The views of a scene show one set of named points, each view turned or mirrored, shifted and resized as a whole, with a little noise and some points left out.

Scene 1
View 1
diri: [ -4  -2  -4  -2  18  -6 -17  11   7  -6   0  -2   0 -26  -5  -4  -2  -9
  -3   2 -26  -1  -4  -4  14  -2 -20   1  12  16  -4  -5   7  -1  11   2
  -4  -3   2   2  -9  -2 -11   4  -7  -7  -4  -4   9]
gid: [ -2  -7   4  -8  19   1  -7  -1   8   3   3   3   2 -18  -2   4   0  -6
   2   3  -1   5  -3   0   7 -10  -3   4   7  20  -7 -19  -5   4   5   0
  -9   4   5  -3 -13 -13  -9  -5  -5  -4 -11   6 -12]
kif: [ -3  -8   3 -10  24  -5 -12  -3  11   3   3   4   1 -22  -6   1   1  -6
   0  -2  -4   9  -2  -3   8 -11  -4   5   7  18  -3 -19  -2   6   6   0
  -9   6   4  -2 -17 -15 -11   0  -9   0  -7   3 -13]
dezer: [ -5  -9   1 -17  34 -15 -24  -5  19   6   8   9  -5 -32 -10  -3   5  -3
  -8 -12 -10  15   4  -7  13 -11  -2   8   7  17   7 -21  -4   5   8  -2
  -9   7   5   3 -20 -22 -14   9 -15  13   1   1 -15]
dinu: [ -4   1  -1   1   9   9  -7  17   0  -2   4   2   1 -19   4   2  -1  -5
  -2  10 -15  -4  -5   2  10   0 -14   2   9  18  -9  -7  -2  -9   2   0
  -5  -5   2   1   0   0  -5  -9   1 -12 -13   5   8]
nokes: [ -2  -3   0   1  11   4  -4  10   2  -6  -2  -4   4 -16  -1   1  -4  -9
   4  10 -15  -4  -8   0   8  -4 -16   0  10  18 -12  -8   5   1   8   4
  -5  -2   3  -3  -8  -1  -8  -5  -1 -15 -12   1   4]
tosip: [ -4  -1   0  -2  11   9  -6  15   0   0   5   3   2 -18   3   4   0  -5
  -2  10 -11  -3  -5   2   8  -2 -10   1   7  19  -9  -9  -4  -8   2  -1
  -6  -4   2   1  -2  -3  -6 -11   1 -11 -13   6   2]
nurof: [ -1  -9   2  -8  23  -7 -10  -5  11  -1   0  -1   3 -19  -7   0  -3  -8
   4   0  -8   8  -3  -4   9 -12  -7   4   9  18  -6 -17   3  10  10   2
  -8   6   5  -3 -19 -13 -12   3 -10  -3  -7   0 -11]
Val: [ -7  -1   0  -8  18   3 -15  14   5   5  11  10  -4 -27   3   1   5  -2
  -9   0 -11   3   1   2  10  -1  -6   4   5  19   2 -14  -9 -12   1  -4
  -8  -2   1   5  -3 -10  -6  -7  -3   1  -8   7  -1]
Tus: [  1  -9   1   0  18  -5  -4  -5   8  -8  -8 -10   7 -13  -9  -1  -9 -12
  11   8 -12   1  -9  -5   9 -12 -14   0  13  17 -15 -11  12  16  13   7
  -5   5   5  -8 -20  -7 -13   3  -9 -14 -10  -4  -5]
kaba: [ -5  -6   0 -10  26  -9 -19   3  12   3   6   5  -2 -29  -6  -2   2  -6
  -6  -5 -14   7   1  -4  12  -7  -8   5   8  17   2 -15  -1   0   8  -1
  -8   3   4   2 -14 -14 -12   4 -10   3  -3   1  -5]
nute: [ -3   0  -1   4   7   8  -4  17  -2  -7  -1  -4   4 -16   2   2  -5  -8
   2  13 -18  -7  -8   2   9   0 -19  -1  11  17 -13  -4   4  -5   5   4
  -3  -6   2  -1  -1   3  -6  -8   1 -18 -14   2  11]
teku: [ -8  -2   0 -14  25  -2 -23  12  10  10  16  16  -8 -34   1   0  10  -1
 -15  -7 -12   8   4   0  12  -2  -3   7   4  19   8 -17 -13 -14  -1  -6
  -9  -1   2   8  -4 -16  -7  -3  -6  10  -4   7  -6]
Ninef: [ -4   3  -2   7   1  16   0  26  -7  -7   1  -4   4 -14   8   3  -4  -7
   0  19 -19 -13 -10   5   8   5 -20  -2  11  18 -15   0   1 -12   2   3
  -3 -10   1   1   6   9  -3 -15   7 -22 -18   5  16]
mulu: [ -4  -2  -5   1  19 -10 -17  13   7 -11  -2  -7   1 -27  -7  -9  -5 -11
  -1   3 -35  -3  -4  -7  16   0 -26  -1  14  15  -5  -1  13   2  13   5
  -2  -3   1   2 -10   1 -14   8  -8 -10  -3  -8  16]
timop: [ -3  -7   2  -9  24  -6 -14   0  11   2   3   3   0 -23  -6   0   1  -6
  -1  -2  -9   8  -1  -3   9  -9  -6   4   7  18  -2 -17  -1   5   7  -1
  -8   5   4   0 -15 -14 -11   1  -9   0  -7   2  -9]
nedeg: [ -3  -2   0   0  13   2  -8  11   2  -4   0  -3   2 -18  -1   1  -3  -8
   1   9 -17  -3  -6  -1  10  -3 -16   0  10  18  -9  -7   3  -2   7   3
  -5  -3   2  -1  -7  -2  -9  -4  -2 -12 -11   1   5]
lel: [ -5  -1  -3  -4  19  -6 -18  14   7  -3   4   2  -2 -28  -3  -4   1  -7
  -7   0 -25   0  -2  -3  14   0 -18   2  10  17  -1  -7   3  -5   8   0
  -5  -3   2   5  -6  -4 -11   2  -7  -4  -4  -2   8]
fege: [ -5  -3   1  -9  20   2 -15  10   6   7  11  10  -3 -26   1   3   6  -3
  -9  -1  -7   5   0   1   9  -4  -4   5   5  20   1 -17 -10  -9   1  -4
  -9   0   2   4  -6 -12  -7  -7  -4   2  -9   7  -7]
Relod: [ -6   2  -4   0  13   1 -16  22   2  -5   5   0  -1 -26   1  -4   0  -7
  -7   6 -29  -5  -4  -1  14   3 -21   0  11  17  -3  -3   2 -10   6   0
  -3  -8   1   5   0   2  -8  -2  -2  -9  -7  -1  15]
View 2
diri: [ -6   3  -7  13  13   1   0   2   6   0   4   5   2  -1  -3  -5 -10   1
   6  -2  10  -7 -14   1  -1   0  -1  -1  -1   6  -3   5 -18  10  -8   1
   7  17   0   5 -10  -2  14  -3  -2  -5   9   9   7]
Ninef: [-13  -1  -9  16  23   2  -8 -10  -1   1  -5   9  18  -9  -7 -18 -12  -9
   4   0   0  -8 -10  -4  -5  -5  -5  -2   0   9  -8  20 -15   5   4  -4
  11  17  -8   8  -1  -4  -4  -5   4  -8   2   5  32]
kaba: [  2   6  -7  12   1  -3   5   5   7  -1   0   5 -11   2  -7   0  -5   3
  -4   0  13  -6 -12   4   0   2   6  -1  -1  -1  -4  -4 -15   9  -6   3
   1   9   2   4  -4   0  20  -4  -6   1   7   5   5]
Relod: [-12   7  -5  14  17   5   0  -6   4   3   0   7   7  -1  -5  -8  -7   0
   5  -1  10  -8 -12  -5  -4  -1  -7  -3   0   8  -4  11 -17   9  -1  -2
  10  15   1   6  -8   1   8  -3   0  -3   5   8  14]
nurof: [  8  -1 -12  13   1  -9   0  11   5  -5   2   3  -8  -3  -5  -1 -10  -2
  -2   1   6  -4 -12  12   2   2  12   2  -2  -4  -6  -6 -15   7  -8   6
  -2  12  -3   4   0  -6  19  -5  -6  -4  11   5   7]
teku: [ -3  15  -3  14  -1   1   9  -5   6   3  -8   8 -16   7 -13   0   3   5
 -10   3  16  -6 -10  -4  -4   3   3  -4   2  -2  -4  -3 -12   9   2  -1
  -1   0   6   5   0   6  20  -5  -6  10  -2   1  12]
gid: [  7   0 -11  13   0  -9  -1   6   3  -4  -4   6  -7  -3  -8  -5  -8  -6
  -7   1   5  -4 -10   9   0   0  12   1  -2  -4  -9  -3 -13   5  -2   3
  -3   9  -5   4   5  -5  15  -6  -5  -1   5   2  18]
dezer: [  8   8  -6  11  -7  -6   9  10  10  -2   0   4 -22   6  -7   5  -2   6
  -7   1  16  -4 -12   7   1   5  12  -1   0  -6  -3 -12 -14  10  -8   6
  -5   5   5   3  -4   1  29  -4  -9   4   7   5  -2]
dinu: [ -7   2  -7  14  14   0  -3  -5   2   1  -5   8   6  -5  -9 -11  -8  -5
  -1   1   5  -7 -10  -1  -4  -3   0  -2   0   4  -7  11 -14   6   2  -2
   6  12  -4   7   0  -2   5  -5   0  -3   2   4  24]
Tus: [  7  -8 -14  12   8 -10  -5  14   4  -8   7   3   3  -9   0  -6 -16  -6
   4  -1   1  -5 -14  14   3  -1  11   3  -3   0  -8   0 -18   5 -11   7
   2  21  -8   4  -3 -11  13  -4  -2 -12  15   8   9]
Val: [ -4   9  -4  15   4   0   3  -6   4   2  -8   8  -7   2 -11  -5  -2   0
  -7   2  11  -6  -9  -2  -4   1   2  -3   1  -1  -6   3 -12   8   4  -1
   2   5   1   6   1   2  13  -5  -4   5   0   2  18]
tosip: [ -5   2  -8  14  10  -2  -3  -5   1   0  -6   8   3  -5  -9 -10  -8  -6
  -3   1   5  -6  -9   0  -4  -2   2  -1   0   2  -8   8 -14   5   3  -2
   5  12  -5   6   2  -3   6  -5  -1  -2   2   3  25]
nedeg: [ -4   0  -9  13  13  -2  -4   0   3  -2   0   6   6  -6  -5  -9 -11  -4
   2   1   4  -6 -11   2  -2  -2   2  -1  -1   4  -7   8 -16   7  -3   0
   6  15  -4   6  -2  -4   9  -4  -1  -6   7   6  17]
mulu: [ -9   3  -7  12  17   3  -1   4   8   0   9   4   6  -2   1  -5 -12   3
  13  -3  10  -8 -16   0  -1   1  -4  -2  -1   9  -2   7 -20  11 -11   1
  10  21   0   6 -15  -2  13  -2   0  -9  13  12   2]
nokes: [ -3  -3 -11  14  14  -4  -5   2   2  -3   0   6   7  -8  -5 -11 -13  -6
   3   0   2  -7 -11   5  -1  -2   4   0  -1   4  -7   9 -16   6  -3   1
   6  17  -6   6  -2  -6   7  -5   0  -8   8   6  20]
fege: [  0   8  -6  14   1  -3   4  -2   4   1  -8   8 -11   2 -12  -4  -2  -1
  -9   2  10  -6  -9   1  -3   2   6  -2   1  -3  -6   0 -12   7   3   0
  -1   4   0   5   3   1  15  -5  -5   5   1   1  17]
nute: [ -8  -1  -9  15  18   0  -6  -3   0  -1  -2   7  12  -8  -5 -13 -12  -7
   4   0   2  -7 -11   1  -3  -3  -1  -1   0   6  -7  13 -15   6   0  -2
   9  18  -6   7  -2  -5   2  -4   2  -8   5   6  23]
timop: [  5   2  -9  12   1  -6   2   7   6  -3  -1   5  -9  -1  -6  -1  -6   0
  -4   1   8  -4 -11   8   1   2  10   0  -1  -3  -6  -5 -14   7  -6   5
  -1  10  -1   4  -1  -3  19  -5  -6  -1   8   4   9]
kif: [  9   2 -11  13  -3  -9   3   8   5  -4  -3   5 -13  -1  -8  -2  -7  -2
  -8   2   7  -3 -10  10   1   1  14   1  -1  -6  -8  -7 -13   6  -4   5
  -3   8  -2   3   4  -4  19  -6  -7   1   6   2  12]
View 3
Val: [ 12  -3  -7  -6  -8  -4   0   3   6 -10   0   9 -13   4   8  16  -7  -8
   8  12  -2 -21 -25 -15   8 -11  18  -4  -9  13   0  -9   0   3  -6  -2
  -5  -6   7   1   8  -9  16   1 -10  -6   0   2 -12]
teku: [ 10  -7 -19  -1  -2  -9   1   8   8  -9  -5  11  -9   3   2  13 -12 -13
   5  20  -1 -27 -30 -11  10  -8  24   2  -5  15   6  -9  -3  13  -6  -1
 -13 -11  10  -6   8  -4  16  -5  -6  -3   1   3 -11]
nute: [ 21   0  12 -10 -23   4  -2 -10  -5 -14  10   4 -20   7  24  20  -4   6
   8 -11   1   1 -17 -24   0 -16   8 -19 -17   8  -9 -10   0 -22 -11  -1
   9   4   0  16   9 -20   5   8 -11 -10   0   0 -15]
Tus: [  9  -8  17  -6 -30  -7  -2  -5  -3 -16   6  -8 -14  13  27  12  -4 -13
   4  -7  18  10  -9 -21   3 -23   9 -27 -11  16 -16 -13  -9   1   1  15
  10  -4 -17   2   0 -13 -15  10   7 -11 -16 -12  -2]
timop: [  7  -9   0  -4 -14 -10  -2   3   4 -14  -1  -1 -11   9  14  10  -7 -19
   4   9  10  -9 -19 -16   8 -16  17 -13  -6  18  -6 -11  -7  14   0  10
  -2  -9  -7  -6   2  -6   0   2   4  -8 -10  -6  -3]
tosip: [ 15  -1   8  -9 -17   1  -2  -3   3 -12   5   5 -18   5  18  17  -4  -3
  11   1  -2 -11 -20 -22   4 -15  11 -11 -14   9  -7  -8   3  -9  -8  -3
   4   0   3  10   7 -17  14   9 -13  -9  -2   1 -14]
nokes: [ 16  -3  12  -8 -24   0  -2  -6  -3 -15   8   1 -19   8  23  17  -4  -2
   7  -7   5   1 -15 -23   2 -17  10 -19 -15  11 -12 -12  -1 -13  -7   4
   8   1  -4  10   6 -17   0   8  -5 -10  -6  -3 -10]
diri: [ 19  -6  -7   1 -18  -2   0  -3  -8 -14   7   7 -13  10  18  18  -9   3
  -1  -3  11   1 -19 -17   3 -12  17 -17 -11  16  -3 -15  -9  -9 -10   8
  -1  -5  -2   7  10  -8 -12  -5   4  -6  -2  -4 -11]
kif: [  2 -10   4  -7 -15 -13  -2   6   8 -12  -4  -3 -11   8  13   8  -6 -26
   6  12   9 -12 -17 -15   9 -18  15 -12  -5  16  -8  -9  -5  20   3   8
   0  -9  -7  -8  -1  -7   6   7   2  -7 -14  -6  -2]
kaba: [  9  -9 -10   1 -11 -10   1   5   2 -13  -1   4  -9   8  11  12 -10 -15
   1  10  10 -11 -22 -13   8 -12  21 -10  -5  18  -2 -13  -8  13  -2   9
  -6 -10  -3  -6   5  -3  -3  -3   5  -5  -7  -5  -6]
nedeg: [ 17  -3   7  -6 -21  -1  -1  -5  -3 -13   8   3 -17   8  21  17  -5  -1
   5  -4   5  -2 -18 -22   3 -15  11 -17 -13  12  -8 -12  -3 -11  -8   3
   5  -1  -2  10   7 -15   1   6  -5  -9  -3  -2 -11]
mulu: [ 23  -6  -7   6 -23  -1   2  -7 -15 -15  11   7 -14  11  21  19 -11  10
  -4  -9  15   9 -19 -17   1 -10  18 -20 -12  17  -3 -18 -12 -16 -12  11
  -2  -4  -4  10  12  -8 -23  -8   8  -8   1  -5 -11]
nurof: [  5 -10   6  -4 -20 -11  -2   2   3 -14   0  -4 -11  11  17   9  -7 -21
   3   6  15  -3 -14 -16   7 -19  14 -18  -6  17 -10 -12  -9  15   2  12
   3  -8 -12  -5   1  -7  -5   6   7  -8 -14  -9  -1]
fege: [  9  -6  -5  -6  -9  -7  -1   5   8 -11  -2   6 -13   4   8  13  -7 -14
   8  13   0 -21 -23 -16  10 -12  17  -4  -7  14  -1  -8  -1   9  -4   0
  -4  -7   5  -2   5  -8  16   3  -8  -6  -4   1 -10]
gid: [  5  -6   9  -9 -16  -9  -4   4   7 -12  -2  -3 -13   7  15  10  -4 -22
  10   8   7 -11 -16 -18   8 -19  12 -13  -9  13  -9  -8  -2  12   2   6
   3  -6  -7  -4   0 -10   9  11  -3  -9 -12  -5  -4]
dinu: [ 18   0   6  -9 -18   2  -2  -5  -1 -13   7   6 -18   5  20  20  -3   2
   9  -2  -3  -9 -20 -22   3 -14  11 -12 -15   9  -6  -9   2 -14 -11  -3
   4   2   5  12   9 -18  12   7 -13  -8   1   2 -15]
Ninef: [ 25   4  15 -13 -23  10  -2 -12  -5 -13  14   8 -23   4  24  24  -2  14
  12 -13  -7  -2 -18 -28  -1 -15   7 -17 -22   5  -9  -9   6 -33 -15  -9
  11   8   7  24  12 -26  14  10 -20 -11   5   5 -21]
dezer: [  3 -14 -16   3  -7 -17   1  10   6 -11  -7   2  -5   9   6   7 -13 -25
  -1  20  15 -15 -23  -8  13 -12  24  -7   1  22   1 -13 -12  28   4  15
 -11 -17  -6 -16   2   4  -5  -6  11  -4 -11  -7  -1]
lel: [ 18  -5 -10   1 -15  -3   1  -2  -6 -13   5   8 -13   8  14  17 -10   2
   1   1   6  -5 -23 -15   5 -10  19 -12 -10  15   0 -14  -7  -7 -10   5
  -5  -5   3   6  10  -8  -5  -6   1  -6   0  -2 -12]
View 4
Val: [ 12  -4   9   4  -5  -9  10   2   6  -9  15   0  -7 -11   0   1  -2  -9
   2  -4 -13  10   9 -11   5   5 -11  -1  -2  -8  -9  -3 -12   9  -6   0
   3   6  -2   9   2   7   3  -9  11 -12   4  -5  11]
dinu: [  9  -8  16   4   3  -8  15   4  14   1  15  -2  -4 -11   8  -2   2   1
   1   3  -9   9   4 -10   3   1 -13  -3  -4  -7 -13   5  -8  10 -11  -4
   5  11   3   2   5   2   1  -7   3  -9   2  -4   9]
dezer: [ 13   7   2  -2 -12   1   1   0  -6 -15   9  -2 -10  -7 -11  10   2 -22
   0  -8 -13   6   9  -5   0   9  -5   8  -1  -4  -7 -16 -10  -4  -1   7
   3  -6  -4  21  -7   9   1 -11  27 -11   7  -9  14]
gid: [  5  -6  12  -1  -2   3   5   1   8  -7   4  -6 -10  -8   3  -1   5 -13
  -2  -3  -5   7   7  -5  -5   4  -8  -1  -4  -2 -12  -6  -8  10  -3   2
   3   7   1  10  -3   8   3 -13  18 -13   8 -11  13]
nokes: [  5  -6  18   1   6  -1  12   5  14   5   9  -5  -5  -9   7   0   8  -1
  -2   6  -4   5   0  -5  -2   0 -11  -1  -6  -3 -14   4  -3   6 -10  -4
   5   9   7   1   1   0  -3  -7   6  -7   3  -5   9]
diri: [ 10   3  12   1   0  -5  12   5   7   1  16  -2  -5  -8  -1   8   5  -3
   1   4 -11   4   0  -5   3   1 -10   7  -4  -6 -11   1  -4  -6 -11  -2
   7   0   4   6  -1  -2  -6  -3   8  -3   0   0   8]
mulu: [ 11   7  13   0   3  -4  11   6   7   6  17  -3  -3  -8  -2  10   7   1
   1   8 -11   1  -5  -3   4  -1 -11  11  -5  -6 -11   4  -1 -13 -13  -3
   9  -3   6   5  -2  -7 -10   0   6   1  -1   3   6]
nurof: [  4  -1  11  -4  -2   7   3   1   5  -4   3  -7  -9  -6  -2   5   9 -14
  -2  -1  -4   4   3  -2  -7   4  -7   5  -4  -1 -12  -8  -4   1  -3   3
   4   1   3  13  -7   5  -1 -11  20 -10   6 -10  12]
lel: [ 13   3  10   2  -2  -8  12   4   6  -2  18  -1  -5  -9  -1   7   2  -4
   3   2 -14   6   3  -8   5   2 -11   6  -2  -8 -10   0  -7  -4 -10  -1
   6   1   2   8   0   0  -2  -4   9  -6   1   0   9]
kaba: [ 11   3   7   0  -6  -2   6   2   2  -9  11  -2  -8  -8  -5   7   2 -14
   1  -4 -12   7   6  -6   1   5  -8   5  -2  -5  -9  -8  -9  -1  -5   2
   4  -2  -1  14  -3   6   0  -9  18 -10   5  -6  12]
fege: [ 12  -5   9   3  -6  -8  10   1   6 -11  13   0  -8 -10   1   0  -2 -12
   2  -6 -13  11  11 -11   3   6 -10  -2  -2  -7 -10  -6 -13  10  -5   2
   2   6  -2  11   2   9   6 -11  14 -14   6  -7  12]
kif: [  6  -3  10  -2  -5   4   3   0   4  -9   4  -6 -10  -8  -1   3   5 -17
  -2  -5  -6   7   8  -5  -6   6  -7   1  -3  -2 -10 -10  -8   7  -2   3
   2   3   0  15  -5   9   2 -13  21 -13   8 -12  14]
nute: [  6  -8  19   3   7  -6  15   5  17   6  13  -4  -4 -10  10  -2   5   4
   0   8  -6   7   0  -8   1  -2 -13  -2  -5  -6 -14   8  -4   8 -12  -6
   5  12   7  -2   4  -1  -2  -5   0  -6   1  -2   7]
nedeg: [  6  -5  16   2   3  -3  12   4  12   2  11  -4  -6  -8   5   1   6  -1
   0   5  -8   5   1  -6   0   1 -12   0  -5  -5 -13   3  -5   5 -10  -3
   5   7   5   3   1   0  -2  -6   7  -7   3  -4   9]
Tus: [  0  -2  17  -5   5  11   4   3  10   5   0 -10  -8  -5   3   5  15  -8
  -5   6   0   0  -4   1 -11   0  -7   5  -6   2 -15  -1   2  -2  -6  -1
   5   4   8   7  -6  -1  -8  -8  15  -5   6  -8  10]
Relod: [ 13  -1  13   5   1 -12  16   6  10   1  21   0  -3 -10   4   4   0   3
   3   5 -14   7   2  -9   8   0 -13   4  -3 -10 -10   6  -7   0 -13  -3
   6   5   3   2   5  -2  -3  -3   2  -5  -1   2   7]
tosip: [  8  -9  16   4   2  -6  14   4  14  -1  13  -3  -6 -11   8  -3   2  -2
   1   2  -8  10   5 -10   2   1 -12  -5  -4  -6 -13   3  -9  12  -9  -3
   4  12   3   2   4   4   3  -9   6 -11   4  -6  10]
View 5
timop: [  0   4  12  10   0 -12   6   2 -17  -5  -6   0 -12   5  -7   0  -6  -4
   4   7   9  -4  -6   0   6 -10  -4   3  -6   6 -18  -7  -1 -12   7   7
 -13   0   1   1   4  10   2  -8   1   6   4   8  15]
fege: [  0  11  13  12  -7  -3   6  -2 -18 -11 -10   2  -8  -1  -8   2   2  -1
   7   7  13  -3  -4  -2   6  -4  -9   8  -1   3 -14  -7  -2 -13  13  -2
 -12  -3  -2  -2   4  12   0  -5  -3  -4   7  10   3]
Ninef: [ -9   4  32 -16 -23  17   3 -11 -12   8   0  -3   0  -8 -12  -1  12   2
  20  10  13 -11   3   3  17  -7  -2   7  -1  14   8 -11  10   0  17  -2
   2  -4 -18  17   2   3  -3  -5   4   5  -1   2   0]
dinu: [ -4   6  23  -4 -15   7   4  -6 -14   1  -3  -1  -5  -4 -11   0   7   0
  15   8  13  -8   0   1  12  -6  -3   8  -2  10  -2 -10   5  -6  15  -1
  -4  -3 -11  10   3   7  -1  -5   1   3   2   5   4]
nedeg: [ -4   2  21  -4 -10   2   5  -4 -14   4  -1  -3  -7   0  -9  -1   1  -2
  13   9  10  -7  -1   2  11  -9  -1   4  -5  12  -6  -9   5  -5  12   5
  -4  -2  -8  11   2   6  -1  -8   2   8  -1   5  10]
Val: [  1  11  15  10 -10  -2   5  -4 -18  -8  -8   1  -6  -1  -8   3   4   1
   9   7  14  -4  -2  -4   8  -1  -8  10  -1   5 -12  -8  -1 -12  15  -3
 -10  -4  -2   0   3  11  -3  -7  -2  -5   7   9   0]
lel: [  3   1  16   4 -11  -8   7  -2 -16   6  -1  -1  -5   7  -7   1   0   2
  10   9  10  -5   4  -7  10   1   2   5  -6  10 -15 -10  -1  -7  14   4
  -3  -4  -4   7   1   8  -7 -14   1   3  -1   9   6]
kif: [ -2   6  11  12   3 -10   5   2 -17 -10  -9   0 -14   2  -8   1  -6  -7
   4   7  10  -3 -10   3   4 -14  -7   3  -4   4 -18  -6   0 -15   6   7
 -17   1   2  -1   5  11   6  -5  -1   5   6   7  16]
nute: [ -6   2  26 -10 -16   8   4  -7 -13   7  -1  -3  -3  -3 -10  -2   6  -1
  16   9  11  -9   1   3  14  -9  -1   5  -4  14   1 -10   8  -2  14   3
  -1  -3 -13  15   2   4  -1  -7   3   8  -2   2   7]
diri: [  2  -2  18   0 -10  -9   7  -2 -15   9   1  -2  -6   8  -7  -1  -3   1
  10  10   8  -6   4  -5  12  -2   5   3  -8  13 -13 -10   1  -5  13   8
  -3  -3  -5  10   0   7  -5 -15   3   7  -3   7  10]
mulu: [  4  -7  20  -4 -12 -11   7  -3 -14  17   6  -4  -5  12  -6  -1  -4   1
  11  10   6  -6   8  -7  13  -1  10   1 -10  16 -14 -12   2  -1  13  12
   1  -4  -7  14  -1   5  -8 -19   4   9  -6   8  12]
Relod: [  1   4  22  -1 -19   1   6  -6 -16   6  -1  -1  -1   3  -8   1   6   5
  14   9  12  -6   7  -7  13   5   2   9  -4  12  -7 -12   1  -4  18   0
   1  -6  -9  10   0   7  -8 -12   1  -2  -1   8  -1]
nurof: [ -2   1  12   8   2 -12   6   3 -16  -3  -5  -1 -13   5  -7  -1  -8  -8
   4   8   8  -4  -8   4   6 -16  -3   0  -6   7 -17  -6   1 -12   5  12
 -14   2   0   3   4   9   5  -9   2  10   2   6  21]
tosip: [ -5   7  22  -2 -12   7   3  -6 -15  -2  -6  -1  -5  -5 -10   0   6  -1
  14   8  12  -7  -2   3  11  -8  -6   8  -2   9  -3  -9   5  -7  14   0
  -7  -3  -9   8   3   8   1  -4   1   2   4   5   4]
nokes: [ -6   1  24  -7 -10   3   5  -4 -13   5  -1  -3  -7  -1  -9  -2   1  -3
  13   9  10  -8  -2   4  11 -13   0   3  -5  12  -4  -9   7  -5  11   6
  -5  -1 -10  13   3   5   1  -7   3  11  -1   4  12]
dezer: [  6   5   4  23   4 -24   9   6 -19  -9  -9   2 -13  11  -5   2 -11  -4
  -1   7   9   0  -7  -5   1  -5  -4   3  -6   2 -30  -6  -8 -17   8   8
 -17  -1   9  -7   3  13   0 -13  -2   0   6  13  15]
Tus: [ -5  -5  19  -4  -1  -7   5   1 -12   7   1  -4 -11   4  -7  -3  -8  -8
   8   9   7  -7  -6   6   9 -20   3  -2 -10  13 -11  -7   6  -6   4  15
  -9   3  -6  11   3   5   4 -10   5  18  -3   3  24]
gid: [ -4   7  15   7  -1  -4   4   0 -16  -8  -9   0 -12  -2  -8   0  -3  -7
   6   7  11  -4 -10   5   5 -16  -8   4  -3   5 -12  -6   2 -13   7   6
 -15   1  -2   1   6   9   6  -3   0   6   6   6  14]
kaba: [  3   4  10  13  -2 -14   6   2 -18  -3  -6   1 -10   8  -6   1  -6  -2
   5   8   9  -3  -3  -4   5  -4  -2   4  -6   6 -21  -8  -4 -12  10   6
 -12  -2   2   0   3  11  -1 -11   0   1   3  11  11]
teku: [  5  13  10  19  -8 -10   7  -1 -22 -12 -11   3  -7   3  -6   4   2   2
   5   6  13  -1  -1  -9   5   4  -9  10  -1   1 -21  -8  -7 -15  16  -4
 -12  -5   3  -6   3  14  -4  -9  -4 -11   9  13  -2]

In a view up to two points have been moved. Name them for each view, in the order of its rows, or write -.
view 1: kif
view 2: -
view 3: -
view 4: Val
view 5: Relod, Tus
